Each row is a point on a landscape with many valleys, with its height.
From any point a ball takes the steepest step (drop divided by distance) to one of its 2 nearest points. It stops when none of these is lower. Distance is the straight distance between rows; heights are no part of it.
(685): [-11   4  -1   7  -5 -17  10  -7   0  -8  -2  -2 -12 -11  13   2  10  -5
 -13   7   1]  height 60
(789): [ -5  -5   9  14  15   5  10  -1  -8  12 -14  -1   7  -8  17  16   0  12
   6  11  -2]  height 642
(185): [ 19   7  -5   6   1 -19  -1  -5  18   1  17   9  -9  -9 -26  -7  -9  -2
   7   3  10]  height 181
(607): [  7   1  -4  -7 -14 -13  -1 -14   5 -10  -1   3 -16   5  15 -22   6   5
   6 -21   7]  height 549
(641): [ 10   4   6 -14   5   6  -9  -1  15  -5  -4 -16  -1   0   3 -17   0  10
  -2 -23  11]  height 552
(811): [ -2   8  -7  11 -13 -17   2  -9  -9  21  -7  18  -6  -8  -9  -3   1   6
  -2  18 -17]  height 126
(825): [  7  -7  10  -7  -1 -18  -6  16   7   9  -8   3  -2  -6  -8 -12 -12  -9
   9   1   6]  height 276
(652): [ 11   3   6  -4  -3 -15  -2   3   2   8  -1   3  -8 -17   6  -9  -4   9
   3   7  10]  height 246
(224): [  0  14  -1 -18  -6  12  -7   3   0   0  16  -9   1   4  11 -11  21  14
  -2   7  -7]  height 197
(212): [  7   6  -6  -3  10  26 -15  -6   4  16   4  -3   9 -13 -12  -2   9  30
   0 -14  12]  height 95
(74): [ -7  -2   8  -9   1   5  -3  12   2 -12   3 -12   1  -7   6   4   4  -6
 -13  -5  12]  height 297
(558): [-11  -1  -7   3 -16   6  -5  -2 -15  29 -10  11  -3  -8   1   4  23  22
   1  14  -3]  height 369
(462): [ 23   7 -13  -7   2  -4   0 -10  12   2  12  -7 -15  -7 -15  -7  -2   4
  15 -12  13]  height 145
(690): [  6   0  -2 -15   8   9   1   5   0   7   4  -6   3   0 -14  -1 -13  -6
  13 -15   2]  height 96
(362): [ -4   4   1   2  15  16   0   9   1   6  -3  -8  16   6 -10  -3 -15  -3
  -6  34 -17]  height 684
(215): [  8 -16  12   2  -4 -19  -7  33   8   3  -6   2  -6   6 -17  -1 -13 -23
  14  14   0]  height 292
(610): [ 10  11  -3  10  -2  -3  -4   2  20 -19  -4 -11 -17   3 -14  -2  -5 -26
 -19   1   3]  height 406
(79): [ -3  -5  -7 -15 -15 -17   6   7 -21   9   8  10  -8  13 -12   2  -1  -3
  16  10 -20]  height 201
(86): [-13  -3  -5  -2 -10 -22   6   0 -15   5   5  12 -11 -21  -1   7   5  -3
  -9   8   2]  height 125
(187): [ 20  16   4   5  -7  -8  -9   2  28 -15  -2 -11  -5   5 -10 -20  -7  -8
 -13   1   1]  height 418
(262): [  6  -1  -6  -8  -4   4  -5 -18   2  -9   5  -7  -5   1  15 -13  16  19
   2 -32  12]  height 539
(127): [ 13   6   5   7 -16 -30  -3   6  17  -8  18  15  -9  -3 -15  -9  -4  -9
   1   9   3]  height 196
(521): [ -4  -8  19  -7  -3  10  -4  15   1  -8 -15  -6   9  18  24 -15  -9  -6
   3 -11  -4]  height 114
(43): [  0   0  -8   0  14   2   7   2  -3   7   1  -5  -5   6 -13   1  -4  -4
   2  50 -11]  height 693
(117): [  0   4   7  17  -6  -1  10 -14  -7   0 -10  13   5   1  16   1  -5  12
   2 -14  -8]  height 306
(568): [-15   0   3  -1   4  -2  -7   8   9  -7 -16 -11   5  -1  -7  -4  -4 -22
 -20  -9   0]  height 245
(90): [  7  11  -7   4 -12 -20  -6  -3   3   8  16  25  -3  -7 -17 -13   0   3
  -3  23  -6]  height 164
(686): [ 12   1   8  -6   4   7 -12   0   1  15  -4  -1   1 -20   8 -10   1  31
   1  -8  15]  height 185
(19): [  3  -6  -2   9   4  -9  11  -8   6  -3 -17   0  -9   7  -4  -2 -21 -22
  10 -17   1]  height 221
(821): [ -4  13 -15  -5   6   7   8  -4   7  -6  12 -18 -12   9 -13   7  10 -15
  -4  21  -9]  height 700
(455): [ -5 -21  -5  -4  -3  16   2  -4   0 -28   8 -10 -12   8  19   6   9 -11
   2 -18  20]  height 573
(282): [  4  -3  -1   0  -8  -1   5  -1 -16  14  13  25   2 -17 -12   9 -19  10
   5  -3  -2]  height 224
(31): [  5 -13  16   2  -2   6   3  15   3 -23   0  -3  -8 -12  10  13 -12  -8
 -17  -7  19]  height 335
(504): [ 12  15   0  14   5 -11   6  -8  11  10 -10  -4  -7   1   0  -7  -6  -2
   6  23 -10]  height 127
(457): [  8  -9  -9   6   6  -1   5 -26  14 -16  -4 -10  -7  -2   8  -5   0  15
  -5 -32  13]  height 527
(534): [  7  14 -13   8   4  -3   4 -27  11  -9   5  -6  -9  -7  -7   0   7  14
 -11 -19   4]  height 512
(100): [  8  -7   4  -3  22  22   0   8  -6  19  -1   4   7 -13  -3   4 -17  12
  11  20   4]  height 241
(48): [-17  -4   5  19  -2  -9   9  -9  -3 -21  -4   4   5   4  23  11   9 -10
 -15  -2   0]  height 165
(299): [-11  -6  -9 -14  -5  -4   2   6 -21  14  11  13  -2 -10 -13   8  -1   3
   4  11  -6]  height 172
(272): [ -5   0   0  -8  15  12 -17   1   1  10   3   0  15 -22 -17  -2  -6  15
 -13 -14  13]  height 216
(709): [ -3   3  11  11   1  10   9   2 -11   5  -1   0  12   5  19  10   0  14
   1  25 -21]  height 660
(443): [-16  -3   6   3  13   5   0  15   3   5 -21 -15  14   7  -8   2 -14 -23
  -8   6 -13]  height 290
(585): [ 11  -1   2 -26  -8  10   2  14  -6   3  18  -1  -1  13  -6  -5  -9  -1
  19  -3  -4]  height 135
(338): [ -6 -10  13 -11  -3  -2   0  13 -12  13 -17   1   6   7  18  -9  -5   6
  13  -6  -6]  height 147
(10): [  6  -8  -5 -10  12   8 -10   9  -8  24   3  18   2 -23 -14  -9 -10  17
   2  10  16]  height 305
(538): [ -3  -7   5 -14 -20 -12   4  15 -11  -6   6   9  -5  17  -1  -5  -9 -17
   5   1 -13]  height 218
(341): [-17   0   0  -8   1  -4  -6   7 -11  15 -12  -3  10   0   2  -5   9   2
  -2   1 -11]  height 91
(432): [ -4   1  -7   3  10  11   3 -10  -5  -7   4  -8   9   9  17  12  20   5
   6 -12   4]  height 608
(361): [-14 -10   8  16  -1   6  -6  -1   9 -33  -8  -3  11  18  20   7   6 -19
 -19  -6   4]  height 252
(219): [ -3  12   4   6  -1  12   7  -1  -3   0   1  -5  13  15   0   1 -10   0
  -1  16 -28]  height 673
(779): [  9 -17   6  -3   4 -18   1  24   4   8  10   7  -7   4 -15  -2  -6  -5
  23  31   5]  height 294
(518): [  2  -5   6   5  10  13  10  11   4 -15   3  -6  -9 -10 -10  22 -18 -19
 -11   1  10]  height 367
(157): [ -5  -6  -1   4   4   5   0 -11  13 -15 -15  -7  -7  15   7 -11  -4 -13
  -1 -21   4]  height 184
(263): [  0  -2  -2  -9   5  18   3  -3   0  -3  -3  -7   8  19   2  -6  -7  -5
  12 -30  -1]  height 139
(239): [-11   2  11  10   2   4  -8   6   4 -19  -1  -5  32  13  13   8   4  -9
 -20  -6  -4]  height 240
(416): [-11   6  -9  15 -10   6  -5 -11 -10  16  -4   7  11   0   4  21  36  18
  -5   8  -1]  height 398
(754): [  8   1   0 -16 -22 -15  -6   8   7 -15   7   1 -16   8   4 -18   6 -14
   2 -10   8]  height 556
(655): [ -6 -11  -3 -16 -15  11  -6   4   1 -23   3   0 -15  20  11 -10   7 -20
   1 -16   6]  height 562
(698): [ -4  -3  -4  -5  -7   6 -15   4 -11  33  -8  19   2 -15 -12 -10   6  19
   1   8   2]  height 344
(791): [ 12   8  -4  10  19  12   5  -8   4  20  -9  -2  -1  -5 -11   1 -12   7
  13  14  -5]  height 177
(439): [  3   5 -11  12  -3 -28  12 -11   0  12  -8   6 -18   1  -5  -1   3  -9
  14  16 -12]  height 94
(46): [  3   6  -6   2  12   8   7  -4  15 -15   4 -16 -10  -5 -16  11  -3 -17
 -13  -7  10]  height 390
(112): [  6   6   1 -21 -11  14   3   4  -3 -13  21  -6  -8   7  12  -3   9   5
   6 -10   4]  height 167
(153): [  0   8  10  -4   3  11 -13   3  -1   7  -2  -8  14  -6  19  -4  21  26
  -1  -2   4]  height 244
(58): [ -7 -13   1   4   8   9   6   1 -16   7  -5   0  12  -2  17  17   5   8
  15 -15   3]  height 623
(827): [-22 -16   4 -16  -9   0   3  17 -16  -7  -6  -2   2  18   7   2   1 -19
   1   0 -13]  height 242
(639): [ -2   7 -11  -1  -2  -4  12  -2  -4  -2  10  -3  -7  17 -20   8  -4 -14
   1  30 -24]  height 697
(186): [ 13  -5   1  17   6  -5  18 -16   0   4 -16   4  -8  -3  10   4 -20   3
  16 -13   2]  height 257
(254): [ -6   4  -5   2   0   2  -3  -9  -7   9   4   8   7 -16 -14   5  -2   9
  -7 -18   1]  height 289
(710): [ -2  14   1  12  -9   4  10 -16  -6  -7   7  15  10   7  -3   5  -9   2
  -4 -15 -18]  height 348
(128): [ -5 -12  -6   2   4   7  -5 -16   3 -28  10  -3  11  13  19  12  15  -3
  -4 -21  18]  height 590
(14): [ -1   9  -9  22  14   3   5 -25   5  -5   1  -3   7 -10  -1  21  13  12
 -13 -11   6]  height 486
(221): [ -8  12  -6  20  11   6  -6 -12  -1   2   5   1  20  -6   1  25  22  10
 -16  11  -2]  height 442
(732): [-19   1   3   1   6   0 -15   7  -3   1  -9  -8  31  11   9   3  19  -4
 -10  -6 -10]  height 166
(268): [  7 -10   9  -9  -7 -21   2  16  -7  11   9  14  -8 -10   5  -3  -2   7
  14  29   3]  height 277

Call two points neighbours if one is among the 2 nearest of the other. Go from one point of each pair to the other, from neighbour to neighbour, staying as low as possible. Name the highest point that can't be avoided.
(212), (439) | (153)
(341), (521) | (338)
(690), (439) | (127)

For each start below, name the point where the ball stops.
(639) | (439)
(610) | (568)
(821) | (568)
(432) | (439)
(262) | (439)
(117) | (690)
